Points, in no order, along strands that fork, close into loops and pass close to each other.
In the rows, 128 means zero.
Two points are linked if the straight distance between their rows is under 168. Some points are linked to none.
Z_160: [135 101 116 104 160  96 115 121  70  65 126  82 132 142  93 117 130 150
 107 153 156 144 159 159  90 138 150 139 138  79  84 120 156 136 141 140
 143 151 120 134 131 110 127 178 161 107 123 173 110 186 102  91  99]
Z_255: [ 86 110 106 111 176 108 178 114  81 117 126 130  87 150  66 111 130 169
 148 128 156 146 142 140  90 157 173 127 122  88  87 112 113 119 150 119
 199 122 143 136 114  79 192 122 154 161 107 137 137 157 145 106  57]
Z_368: [137  88 107 102 166  88 137 131 116 125 129 125 126 124  50 122 110 154
 132 157 124 141 142 134 100 169 166 126 109 119  94 173 162 127 178 142
 207 174 129 149  89  53 139 165 138  90  80 172 119 123 114  80 115]
Z_391: [105 165 132 125 142 170 120 108 180 140 114 166 138 146 122 134 113 132
 107  97 151 110 149 106 107 105  87  99 100 147 186 118 108  85 111 104
  94  86 114  72 170 120  87 103 135 158 155  35 141  71 138 151 130]
Z_341: [133 179 175 102 142 183 100  65 167 104 123 107 107 153 129 162  98 114
  63 140 177 109 165 176  91 123  88 113 126  87 101 112 124 141 133 101
 131 113  80  90 125 149 100 101 113 179 108  88 138 144 147 164 155]
Z_423: [ 79 145 123 121 122 126  95 135  77  89 150 111 103 138 171  83 166 174
 136  75 101 116 145 189 123  99 130 134 139 102 132  74 126 101  88 143
  97 128 162 132 174 135 143 136 139 127 143  59 148 181 133 149  98]
Z_788: [126 127 147 138 138 126 156 148 125 152 149 120 118 135 162 132 142  67
 150 110 150 135  64 108 183 102 122 134 159 144 176 124  99 178 114 130
 121  59 168 127 127 195 135 113 111 171 160 171 125 141 144 101  94]
Z_930: [131 124  91 134 127 114  92 101 119 167 180 151 111 159 146 109 126 164
 116  77 125 106 110  84 157 140 121 105 130 176 160 136 129 138  87 125
 146 124 185 143 148  79 138 171 155  64 109 102  99  86 126  92 143]
Z_723: [136 127 110 133 144 154 160 121 165 145  91 176 140 123 102 133 113 153
 148 146 130 129 140 109  81 126 148 123 110 129 138 127 125  88 166 122
 135 135  90 102 128  96 114 102 122 155 127  87 163  79 112 171 130]
Z_115: [109 143 165 137 119 171 171 124 183 187 117 173 127 116 141 125 118  67
 172 129 133 124  86 108 142 145 132 119 122 147 187 142  95 123 151 129
 142  68 124 113 132 138 129  34  97 184 136 116 149  86 127 158 125]
Z_139: [210 113 136 175  85 108 113 147 171 157 169 175 160 122 167 131  84 175
 139 114 106 135  94  50 142 194 104 134 165 141 100 130 121 132 168  73
 122 174 117 116 101  78 135 109  92 112  82 107 112  99 116 144 166]
Z_517: [ 98 152 142 107 117 131  67 101 129  76 145  81 111 115 125 104 117 168
 100 116 129 105 180 201  89 135 118 135 118  86  78  96 141 116 127 145
 147 163 112 148 141 124 151 128 145 128  75  70 123 191 132 155 149]
Z_792: [ 63 139 117 142 111 142 114 125 194 167 114 162 160 113 105 136 113 130
 139 110 105  86 151 112 119 129 101 126  80 161 186 146 132  67 123 134
 108 113 109 119 170 106  92 112 144 125 149  51 148  55 134 174 131]
Z_556: [137 116 156 145  92 140 119 147 153 101  78 137 162 109 142 157 122  77
 120 154  96 133 110 149 155  93 117 140 104 126 158 145 146 119 109 118
  39 145  85 122 146 156  65 120  90 138 163 122 148 123 104 174 167]
Z_396: [101 172 108 121 149 171 131  97 174 133 109 183 117 154  95 132 126 165
 108 104 161 127 171 104  79 133 112  77  91 133 169 122 115  79 126 111
 131  76 114  69 141 104 101 116 143 163 148  34 130  69 125 124 117]
Z_614: [199 134 167 105 131 156 113  78 140  93 122  67 105 115  99 155 107 111
  62 192 176 125 162 144  89 127 116 119 139  82  81 128 143 174 134 120
 140 155  82 137  85 139 110 132 133 120  91 159 113 167 131 114 170]
Z_95: [171 129 129 150 132 152 192 184  69 136  81 103 131 122 131 149 143  80
 167 182 122 166 107 116 133  65 176 144 142 116 129 135 121 162 109 143
 104 106 131 123  85 186 127 130 132 130 175 202 156 167 146 133 118]
Z_751: [ 92 111 112 122 161  83 166 153 120 147 159 119 122 139 112 129 135 115
 145 103 148 115  97 122 163 145 123 117 147 146 144 146 127 143 136 148
 181  61 184 130 131 169 144 152 150 131 171 191 111 125 136  48  74]
Z_141: [ 65 124 103 125 126 106 165 209 118 130 139  89 143 122 115 140 155 115
 149  89 129 126 128 151 172 129 117 143 122 159 138 149 143 115 139 172
 189  64 182 126 127 231 162 153 165 138 199 192 119 137 149  82  92]
Z_382: [150 121 147 120 124 157 161 108 114 152 120 101 108 111 133 117 127 128
 166 169 120 113 137 130 119 114 157 122 141 112  84  93  99 156 111 117
 117 179 130 153  97 121 155  88 121 137  70  96 155 169 148 181 141]
Z_928: [166  80 135 136 122  89 105 134 113  76 123 128 153 133 132 127 125 126
 138 166 106 127 120 123 142 157 146 145 142 120  91 137 143 136 148 137
  90 182 111 157 132  98  88 164  86 116  92 186 108 157  62 139 122]
Z_203: [165  97 120 119 134 108 133 120 115 156 142 122 124 113 126 108 124 136
 155 141 113 115 124 127 141 133 154 136 134 134 100 132 115 154 116 122
 144 183 164 163 104  82 155 135 126  97  54 124 126 142 131 127 146]
Z_990: [179 103 124 168  94 140 141 181  92 132 105 162 136 150 185 135 144  45
 123 122 103 172  66 105 212  80 148 129 132 155 169 126 134 144  81 102
  36 115 126 118 152 162 108 142 101 110 209 159 138 128 119 130 139]
Z_447: [184 107 103 163 101 106 109 161 160 186 177 191 156 119 150 116 100 172
 145 100  93 134  90  49 152 189 115 133 148 154 123 143 134 122 159  89
 148 152 153 126 123  56 152 118 100 102 102 103 118  70 114 125 151]
Z_769: [131 136 107 130 131 120  94  97 106 131 175 141  98 159 134  92 127 189
 115  88 123 107 127 126 123 132 134 104 139 144 145 118 114 148  74 135
 161 122 185 135 141  93 161 157 167  74  83  55  95 132 147 112 139]
Z_220: [125 116  83 141 140 102 124 137 153 182 128 166 154 122 101 142 125 146
 127 131 111 129 131  84 130 151 139  93  96 172 144 202 172  98 158 148
 169 115 123 117 126  78 108 158 151  78 148 155 118  32 109  87 145]
Z_698: [114 104 109 105 181  95 164 106  76  93 128 115 102 168  69 119 129 163
 132 139 175 152 139 142  91 165 153 126 146  84  93 121 137 135 145 116
 185 121 129 127 125  92 163 160 162 137 129 184 110 159 122  76  63]
Z_602: [ 28 160 132 124 104 122  77 119 197 134 135 126 144 105 107 148 121 142
 126 101 104  68 176 143 110 145  84 141  83 155 151 146 159  80 145 151
 110 120 109 137 156 123  88 115 138 122 123  69 140  77 131 168 131]
Z_825: [ 54 138  88 114 149  97 105  95 102  66 157 156 121 187  95 107 123 204
 124  81 147 118 175 127  89 189 126 128 117 126 121 109 146  91 160 139
 152 120 137 104 158 100 115 168 162 126 115  91 108 121 102 117  54]
Z_60: [189 110 143 167  93 115 102 132 197 116 121 161 179 113 170 139 105 104
 121 137  99 134  99  94 155 156 110 137 115 168 125 152 139 112 137 108
  75 175  83 126 150 118  81 113  83 108 119 136 102  85  91 161 191]
Z_919: [117 151 164 113  91 132  87 132 134 119 122  67 123  79 157 147 150  81
 121 138 115 105 141 194 156 116 111 149 140 111 129 123 131 165 127 143
 100 129 141 156 123 185 162 102 105 145 121 142 145 177 137 138 124]
Z_340: [205 161 179 112 150 180 121  59 160 110 119 100 105 147 129 173  93  98
  62 175 189 130 148 137  99 115 104  88 135  98  96 128 126 175 119  84
 127 128  91  94  89 147  96 108 120 151  97 128 122 131 138 127 186]
Z_617: [167 140 129 141 132 151 143 121 190 215 110 154 139 106 133 145 123  85
 127 150 139 138 102  90 147 120 116  77 114 165 175 187 137 148 129 116
 142  82 125 102 125 119 128  86 128 119 159 136 128  49 138 102 179]
Z_770: [136 143 161 125 138 183 187  95 116 137 103 119  99 145 127 131 132 122
 158 168 140 127 114 114 104 125 153 131 159 112  99  89  85 135 134 112
 110 138  98 129 113 140 136  55 100 182 112 117 179 144 135 198 112]
Z_177: [ 76 172 135 106 160 136 130  97 116  71 155 110  98 184 137 133 156 140
  97  69 190 147 139 148 101 129  85 102 155 117 137  88 105 115 137 117
 152  53 142  80 154 177 137 118 146 193 176 121 111 135 143  84  81]
Z_125: [ 25 133 122 117 130 113 178 190 138 127 131 112 144 119 100 131 150 117
 161  98 133 117 123 165 143 160 114 145 115 139 142 145 134  95 172 170
 205  58 156 124 127 222 147 116 156 173 170 163 127 129 138 110  76]
Z_681: [167 129 116 137 141 151 124 105 121 128 132 145 125 150 163 121 124 131
 113 121 154 133 112 105 130  90 128 108 136 145 153 111 115 150  93 111
  85 118 132  95 150 131 105 133 133 130 141 100 120 113 124 130 147]
Z_71: [115 145 150 129 136 145 160 170 132 143  98  97 147 103 117 159 143  83
 137 144 154 143 115 159 130  85 120 137 124 126 163 158 132 151 139 150
 159  58 129 103 100 217 143 118 144 154 178 182 137 132 152 103 122]
Z_855: [129 156 138 121 155 162 179 124  69 124  92  67  81 130 113 130 157 131
 132 162 164 164 130 143  84  73 148 136 150  70  92  90 103 154 118 130
 140 111 125 121  95 174 174  93 158 167 147 159 162 195 174 129 101]
Z_444: [145 120  95 152 122 114 106 129 182 159 121 163 166 121 110 140 108 153
 113 136 110 124 129  84 117 151 126 101  99 160 140 175 168  95 160 138
 140 142  95 114 127  83  97 152 129  93 120 129 113  44 100 118 174]
Z_235: [118 107  95 144 122 110 105 131 113 137 143 151 156 151 169 141 123 112
 102 111 121 126 104  77 177 116 107 122 118 198 158 165 152 120 109 131
  90 110 141 123 171 120  87 180 148  69 188 165 102  73 101  90 132]
Z_217: [159 113  77 153 108 112  94 137 147 188 175 182 146 149 156 104 108 178
 122  84 100 128 100  57 158 167 119 116 131 177 144 141 129 109 122 106
 145 152 164 131 143  55 151 159 129  71 106 107 106  59 111 107 162]
Z_620: [120 111 109 133 169 125 138 114  84 101 154 158  91 200 143  84 141 177
 155  84 158 141 114  96 114 151 155 131 173 112 133  61  90 125 127 115
 127 131 157 116 159  74 142 134 105 174 108 103 129 152 103 148  58]
Z_701: [ 86 160 122 109 145 118 109  97 117  92 159 107 105 160 132 128 146 158
 107  78 169 120 151 143 109 134  99 106 148 137 134 112 136 139 128 125
 150  74 153 102 153 160 135 135 166 138 160 120 104 123 137  74  91]
Z_13: [ 98 119 124 120 107  94  78 144 106 108 142  92 143  76 125 125 136 116
 111 134  83 101 153 168 137 117 121 149 100 126 103 150 159 124 117 162
 101 168 144 174 134 126 130 162 136  89 100 137 119 150 127 112 144]
Z_315: [123 131  80 110 159 112 143 144  67  87 108  95 137 124  93 120 144 156
 108 137 154 161 168 163  74  85 150 126 120  93 109 130 163 122 134 148
 145 120 119 111 126 148 130 178 191 107 172 150 129 159 139  90 114]
Z_564: [211 117 159 153 102 141 145 124 153 174 159 138 130 109 173 123 113  96
 177 134 110 132  74  72 163 184 130 129 180 164 113 118  94 177 144  82
 110 154 135 136 109 121 147  49  88 135 112 125 137  97 130 175 156]
Z_117: [ 70 149 133 118 148 148 149 135 126 103 108 146 114 142 134 109 144 142
 141  92 140 127 132 142 103  95 121 159 136  92 159  90  94  80 118 132
  96  97 108  98 156 160 110 106 122 197 157  78 180 149 135 169  67]
Z_305: [139 121 124 148 110 104  89 118 192 124 125 148 168 116 122 141 101 138
 113 142 105 110 125 101 123 150 118 126  97 153 126 153 157 101 151 140
 108 173  85 138 131 106  82 151 105 104  79 131 104  86  92 147 171]
Z_968: [152 132 157 124  99 135 110 109 156 149 121 106 129  76 151 151 126  72
 131 166 117 102 120 150 159 111 113 141 129 124 137 135 124 177 109 129
  85 139 128 154 107 164 124  97 106 129 100 128 130 140 137 155 158]
Z_923: [112 101 138 134 117 143 144 159 119 116  82 106 148  81  99 139 129 101
 147 184  96 132 145 176 100  92 153 155  98  90 116 137 159 116 138 159
 102 168  78 154 103 146  97 121 118 127 130 127 164 152 119 183 141]
Z_938: [ 26 155 150 119 126 138 170 165 174 134 121 137 147 140 110 136 150 109
 150  85 133 111 129 138 137 142  86 140 109 144 185 137 117  76 158 152
 156  40 128  95 140 200 117  91 134 194 182 103 145 109 138 136  80]
Z_150: [ 94 136 171 116 119 144 129 135 106 113 119  73 114 123 144 134 151 100
 146 143 147 121 117 190 142 125 139 167 164  80 100  96 111 149 142 136
 126 114 132 158 120 180 174  78 105 185 128 159 163 209 136 154  74]
Z_23: [ 71 128  75 138 142 113 151 150 114 183 125 154 140 120 110 132 128 132
 127 111 118 114 142 102 135  97 128 108  85 174 155 170 153  92 121 147
 151  89 146 129 137 112 127 169 180  80 179 125 120  53 150 100 124]
Z_212: [115 150 109  98 148 114 117 129 106  84 126  71 132 128 109 147 151 137
  90 111 172 136 166 164  95 111 103 111 140 130 132 142 160 137 145 140
 152  92 129 105 131 183 131 155 179 114 190 176 110 137 141  54 119]
Z_969: [185 101 127 135 123 127 130 120 117 104 115 136 143 147 160 129 125 125
 136 155 132 142 111 112 138 121 142 131 152 131 110 114 124 147 127 112
  75 160 114 120 137 119  91 134 100 128 121 143 130 134  88 145 138]
Z_240: [131 102  90 107 151 110 139 127 133 129 120 161 129 135  56 134 109 204
 124 146 125 161 157 109  84 199 158  99 112 112  93 157 162 108 190 116
 224 163 110 128  79  38 144 157 112 111  87 148 122  96  99  87 109]
Z_832: [ 53 151 155 111 141 160 156 138 161 119  97 160 130 139 117 122 139 116
 147  85 135 118 128 136 119 123 101 160 126 116 186 117  85  60 138 139
 116  62 105  97 152 170 105  84 115 210 165  79 182 125 139 171  66]
Z_569: [193 108 144 129 106 135 142 122 152 162 108 104 142  59 126 149 122  78
 137 197 103 121 126 126 139 106 140 130 116 133 128 157 132 167 110 139
 110 168 113 165  81 139 121 115 125  93 105 159 127 129 138 149 191]
Z_714: [127 137 167 153  98 158 170 183 104 144  95 107 140  98 139 153 145  64
 179 159 114 146  99 154 158  84 153 165 128 118 160 144 123 166 113 147
 121  89 130 127  96 217 142 109 115 155 165 183 153 160 145 148 118]
Z_157: [114  86 129 127 108  95 115 167  96 103 118 119 154  76 115 107 136 113
 139 167  61 124 148 163 138 106 157 151  87 111  73 139 154 104 112 166
  95 217 127 182 114  94 117 164 126  96  69 120 124 166 131 138 154]
Z_81: [196  89 112 155  75 124 132 163  93 135  94 159 142 131 178 128 145  75
 125 152  69 157 100 112 196  86 147 129 119 133 128 112 141 127  82 108
  28 166 113 139 136 129 108 166 113  81 176 144 124 135 116 139 176]
Z_682: [120 107 147  93 144 106 110 135  72  76 126  49 119 120  95 116 131 124
 111 170 147 140 157 184 100 145 155 159 148  64  61 116 145 144 148 144
 154 168 129 169 113 112 168 139 158 129 121 187 137 226 124 104  97]
Z_661: [127 113 102 151 122 129 124 159  81 133 141 148 135 152 185 132 139  88
 107  87 121 138  92  85 203  83 116 121 132 178 175 125 138 134  81 116
  69  83 146 130 169 159 107 177 133 100 211 158 115 108 122  99 118]
Z_43: [100 190 148 105 153 165 145 113 118 107 115  91  83 155 141 129 164 133
 111  91 181 159 134 166  93  75  96 121 146  95 143  77  79 127 122 119
 151  76 131  84 132 196 166  85 130 207 166 111 142 174 171 124 105]
Z_439: [197 114 116 136 143 142 183 147  97 153 100 127 141 119 127 143 124  86
 150 177 135 155 103 104 128  85 163 124 155 139 135 159 125 162 128 127
 121 117 124 118  95 142 112 127 134 115 170 200 137 114 129 111 145]
Z_972: [158  97 143 160  77 121 108 141 176 127 138 192 163 127 196 124 120  71
 143  99  78 137  70 105 192 168 118 154 125 173 159 126 122 115 113 103
  49 167 108 128 187 129  94  78  64 120 151 113 117  84  97 180 148]
Z_158: [ 98 127 103 132 166 112 117  99  76  55 159 152 109 204 136  91 138 191
 122  78 160 135 133 121  95 152 133 126 157 109 135  77 113 120 119 125
 126 111 146  94 172 105 115 167 141 144 131  92 105 150  99 118  58]
Z_951: [ 98 166  98 117 140 143 124  84 161 137 121 169 108 142  85 134 125 185
 104 119 157 134 172 112  83 169 136  74  93 124 132 137 138 109 136 123
 181  92 119  97 124  91 138 138 144 131 113  71 121  77 121  90 108]
Z_191: [121 109 123 131 120  77  70 114 122  80 162 130 134 163 116  98 104 193
 115 109 110 104 147 130 129 178 133 133 132 131  98 117 124 126 118 130
 143 197 145 152 137  70 126 188 121  83  21 114  80 179  94 117 137]
Z_481: [123 114 147 147  94 154 147 164 133 121  71 133 163  92 121 148 127  84
 156 172  85 138 117 159 133  82 149 156 105 107 154 138 147 121 106 136
  67 156  77 134 118 155  88 107 100 136 162 119 166 136 127 194 159]
Z_312: [133  85 139 132 114 130 162 161  95 125  99 109 156  71 110 118 130  88
 182 195  62 133 133 154 126 120 184 153 108 121  82 143 141 120 134 163
 122 215 114 183  80 107 121 118 112 109  88 147 151 149 128 181 154]
Z_475: [133 165 145 112 118 135  83 123 110 134 161  72 100 115 183 125 164 113
 106  88 150 110 124 165 163  93  90 116 157 148 165 107 115 181  84 130
 117  85 175 132 146 184 167 123 134 125 159 128 117 158 159  85 132]
Z_67: [167 142 154 155 116 165 146 137 205 207 118 185 147 109 149 131 117  85
 150 137 124 142  96  83 138 155 119  90 121 161 168 170 128 127 150 109
 141  87 116  93 136 112 127  39 104 147 147 114 136  45 124 139 171]
Z_372: [144 101 125 133 128  76  76 115 135 109 165 134 127 178 131 107  99 173
 137 112 124 101 123 112 153 210 121 142 161 142 104 109 111 149 133 103
 142 195 152 149 126  54 136 165  84 108  23 149  83 169  80 124 121]
Z_956: [172 104 125 156 117  73  75 129 156  99 155 158 164 168 128 121  89 197
 120 121 111 121 119  77 138 223  98 141 169 143 104 118 138 122 181  91
 145 193 113 131 114  58 107 170  62 104  54 173  77 140  68 121 143]
Z_731: [238  78 123 136 101  97 125 153 122 149 143 138 162  99 152 124 128 125
 145 155  81 146 112  84 161 137 140 140 142 154  86 151 120 144 116 110
 100 204 133 153 100  86 122 170 115  62 106 176  98 124 122 124 193]
Z_36: [240  91 149 125 101 125 153 139 133 138 116  98 154  83 127 137 127 112
 146 195  92 139 135  95 130 122 150 118 140 139  82 147 121 160 127 126
 107 208 102 163  67 117 111 144 121  75 101 180 126 141 125 140 202]
Z_15: [ 86 163 109 122 136 139 127 108 143 182 149 146  96 118 130 118 134 145
 127  93 142 103 136 114 122 107 110  98 107 145 175 125 113 130 109 133
 144  71 165 118 146 123 160 113 156 134 131  67 128  89 165 111 118]
Z_810: [125 138 147 105 155 149 148  99  74 101 120  71  89 151 104 118 136 150
 120 163 171 146 146 164  83 125 156 142 157  58  63  83 117 151 125 120
 152 138 120 143 115 125 174 102 157 153 117 145 137 209 154 134 100]
Z_348: [107 143  94 135 147 123 163 166  75 172 125 111 110 100 139 112 139 113
 142 113 117 134 130 139 149  51 146 143 118 125 149 121 122 130  92 150
 138 100 170 134 129 155 169 145 158 128 163 127 140 142 181 115 115]
Z_143: [ 91 159 129 120 124 148 119 157  94  87  92 101 115 138 159 107 172 160
 132  94 123 140 143 195 111  71 127 139 135  83 136  82 129 101 101 132
  83 121 120 102 153 169 131 127 126 156 176  86 176 184 136 150 106]
Z_300: [140 128 116 134 139 149 137 105 120 127 141 163 104 159 155  90 128 166
 144 101 141 125 119 102 112 119 147 128 150 122 140  70  93 119 109 120
 110 139 145 115 155 103 129 117 114 163 103  60 147 134 123 167 104]
Z_306: [142  68 115 130 145  70 114 151 116 101 127 134 162 126  84 119 113 147
 143 158  92 132 127 118 119 178 153 151 119 144  95 169 159 113 190 157
 167 189 114 152 109  66 103 172 103  94  73 202 102 114  77 121 121]
Z_462: [140 151 150  84 147 113  98 106 139  87 138  54 132 124  95 167 136  99
  65 140 180 127 151 158 110 152  94 117 155 112 121 166 163 156 157 140
 166  99 125 116 114 171 120 152 157 110 170 218 101 138 119  37 117]
Z_577: [106 144 140 114 152 163 204 114 128 154  85 133  95 110  70 156 136 120
 145 177 164 158 132 140  79 122 157 107 107  91 116 144 116 134 163 138
 191  74  95 132  78 146 158  69 135 172 145 155 155 115 157 125 105]
Z_532: [143 114  97 122 135 100 111 131 100 190 177 133 119 122 139 105 130 105
 125 102 105 103 105 104 192 123 131 136 126 184 140 165 120 139  78 124
 156 145 202 168 135  78 149 183 146  46 121 147 108  98 140  80 140]
Z_883: [141 172 138 116 156 164 162 109  94 127 102  93  79 128 124 140 151 132
 122 138 176 163 135 147  79  58 119 116 146  82 133  92 101 156 110 120
 143  86 131  92 112 175 160  90 156 175 155 123 141 164 178 115 122]
Z_657: [ 62 161 126  96 123 116  72 108 150 109 141  82 113  92  88 125 113 148
 100 114 133  98 188 187  76 141 112 127  92 119 102 126 158 108 160 150
 173 147 117 152 132 125 156 116 161 125  90  82 136 137 146 136 140]
Z_458: [134 120 129 138 150 112 185 178 115 166 155 115 113 140 134 135 142  69
 147 106 150 145  64  94 194 109 126 130 163 142 170 134  98 172 111 148
 164  48 185 127 116 194 136 146 126 149 180 208 114 140 143  65  93]
Z_127: [198 127 112 133 152 149 181 132 136 176  92 146 137 113 114 150 123 107
 137 174 145 160 109  92 107  90 144  99 132 146 148 173 143 147 141 121
 143  99 113  99  97 123 118 114 138 116 173 177 133  66 138  97 169]
Z_28: [105 132 151 123 121 117  86  84 149  91 140 121 119 152 146 126 108 129
 112 124 138  95 132 153 135 167 116 151 144 108  96 108 122 141 145 126
 105 147 112 139 157 125 101 127  83 161  75 120 126 159  92 168 100]
Z_737: [ 98 152 140 122 137 146 142 104 169 198 151 159  88 116 144 111 131 103
 153  96 140 108 100 100 146 135 128 106 128 143 171 114  87 143 130 131
 144  71 167 138 138 123 169  73 109 175 105  80 148 102 154 132  97]
Z_829: [151  98 159 148  62 119 114 134 155 112 106 176 141 124 176 134 136  63
 151 124  60 126  76 134 201 139 131 151 122 134 149 108 126 123  95 109
  11 174  95 136 157 149  86  95  68 132 149 105 140 126  99 183 156]
Z_729: [101 127 132 127  89  90  47 136 122 100 155  93 132  97 129 134 142 150
  81 116  81  93 168 144 135 120  92 142  96 163 109 159 166 114  96 148
 102 159 151 181 139 126 106 182 159  39 116 147  85 125 123  92 177]
Z_959: [107 164 158 109 121 168 110  71 167 110 126 116  97 129 119 131 102 157
 104 134 154  91 174 176  83 135 121 137 120  74  81  85 115 126 130 121
 148 153  84 137 128 121 132 101 120 167  62  55 153 173 146 197 139]
Z_484: [143 114 131 146  71 108  68 127 125 114 124 134 144 106 157 136 140 123
  79 134  74 104 137 118 166  96  92 120  84 155 127 142 147 117  67 123
  59 159 112 169 144 132  97 199 142  46 138 124  81 112 113 118 199]
Z_358: [145 124 110 146 132 159 143 134 153 152 119 168 142 138 158 126 122 110
 126 106 130 140 102  91 137  93 121 117 120 162 182 120 113 114 109 107
  77 121 122  95 170 125 108 110 118 143 167  82 142  83 133 153 146]
Z_427: [152 131 154  94 151 125 115  81 139 100 130  79 108 126  78 159 113  98
  75 172 188 130 140 152 103 157 117 125 148  87  99 156 153 166 161 131
 172 116 102 134 105 133 125 139 134 126 120 198 110 146 120  78 113]
Z_695: [ 77 129 109 117 174 120 183 120  90 121 133 135  76 149 106 104 150 153
 154 106 156 142 127 129  96 120 151 135 135  80 116  81  84 114 140 138
 172  99 155 128 128 125 174 108 146 187 130 120 147 160 155 125  50]
Z_678: [ 49 152 122 114 120 109  75 105 176 116 142 108 123 108  85 143 109 152
 101 112 125  87 182 154  88 164  95 121  76 133 117 151 175  93 168 155
 149 129 103 142 133 121 103 133 149 116  95  92 124  96 124 138 128]
Z_445: [252 124 163 171  90 127 120 126 161 133 161 147 157 136 179 142  82 159
 123 121 132 151 102  45 143 183  99 121 177 145  83 120 107 158 152  48
 100 181  99  99  91 103 113 107  95 110  99 112 108 116 128 139 194]
Z_913: [122 125 175 143 126 153 159 144 155 158 142 149 138 143 178 129 126  42
 159 109 141 146  51 101 182 131 122 132 143 163 200 130  96 158 126 123
 107  58 143 107 142 186 113  64  88 183 157 151 130 120 125 136 116]
Z_616: [177  89 117 153  70 111 102 144 124 128  99 164 155 109 171 136 139  89
 100 147  63 129 114 108 184  93 117 122  90 151 122 130 142 114  77 113
  43 180  99 158 149 122 101 188 123  61 156 133 100 111 111 138 204]
Z_904: [ 96 131 156 112 162 158 140  89 146  70 107 166 145 188 113 150 108 119
 108 141 163 138 127 151 104 174 127 156 128  99 112 126 120  70 177 122
 116 110  64  95 146 125  67 105  83 200 130 139 158 117  91 186  81]
Z_579: [ 89 148 187 118 124 173 154 121 113 104 102  90 116 139 132 150 142 104
 141 161 148 131 117 177 125 124 142 172 160  75  97 107 109 127 137 130
 106 118  90 139 114 180 131  62  88 192 131 148 180 194 136 196  85]
Z_599: [ 69 129  99 120 142  83  79  95 107  72 158 126 124 168  94 110 104 201
 113  96 130 109 166 137 102 187 122 133 121 128 106 118 150 111 151 143
 153 154 142 128 156  85 118 176 153  98  78 106  97 141  96 110  97]
Z_565: [100 143 107 130 133 123  89 118  77  95 168 125 105 143 147  80 143 189
 126  94 105 119 148 170 110 108 133 122 134 128 123 104 122 122  73 154
 142 130 175 138 161 108 163 155 181  84 109  40 109 164 155 136 130]
Z_835: [132 130  80 124 126 137 131 125 156 152 119 188 137 128  87 124 111 218
 126 128 121 138 169 100  82 174 157  92  98 122 112 127 136  93 165 117
 199 153 122 122  89  48 151 133 119 123  81  78 134  85 110 111 133]
Z_20: [123 121 101 137 122 132 160 170  70 179 114 123 121  86 150 105 138  91
 160 140  82 138 126 143 167  53 165 150 115 131 134 121 124 131  71 144
 110 144 174 161 114 122 173 140 139 107 136 116 146 144 182 142 135]
Z_318: [ 79 166 108 117 140 133 135 145 114 159 125  92 109  94 126 123 149 143
 130  87 139 117 155 163 120  74 113 120 115 133 160 121 121 127 120 145
 162  85 161 121 137 170 187 116 172 136 165 105 135 133 187 102 125]
Z_467: [207  95 119 126 116  97 129 155 124 171 152 139 151 100 121 106 120 150
 147 142  85 133 121  97 152 134 143 138 130 161  85 160 113 131 118 115
 156 218 160 157  80  52 145 171 128  54  65 143 108 120 148 106 199]

A tip is a point with one link. Name the tips that can be reached along the links from each point below, in the order of the rows.
Z_990: Z_235, Z_23
Z_517: Z_956, Z_695
Z_115: Z_71, Z_532, Z_445, Z_20

How many points has the smallest loop of links through each point below? Write - if it is on no loop.
Z_682: 10
Z_731: 11
Z_391: 11
Z_698: -

A fork is a point with three links, a tip a point with one. Leave the first point through the second and follow the links. Name the first fork or tip that comes.
Z_714, Z_95: Z_115
Z_614, Z_340: Z_391
Z_157, Z_312: Z_23
Z_657, Z_517: Z_212
Z_729, Z_484: Z_235
Z_938, Z_832: Z_930
Z_177, Z_43: Z_160

Name the points in between on the shortest way along the links from the first point to the second, in order.
Z_517, Z_391: Z_657, Z_678, Z_602, Z_792
Z_968, Z_382: Z_919, Z_150, Z_579, Z_770
Z_391, Z_191: Z_358, Z_681, Z_300, Z_620, Z_158, Z_825, Z_599
Z_71, Z_788: Z_714, Z_95, Z_439, Z_127, Z_617, Z_67, Z_115, Z_913
Z_447, Z_125: Z_217, Z_930, Z_769, Z_565, Z_423, Z_143, Z_117, Z_832, Z_938
Z_729, Z_305: Z_13, Z_157, Z_312, Z_923, Z_481, Z_556, Z_829, Z_972, Z_60
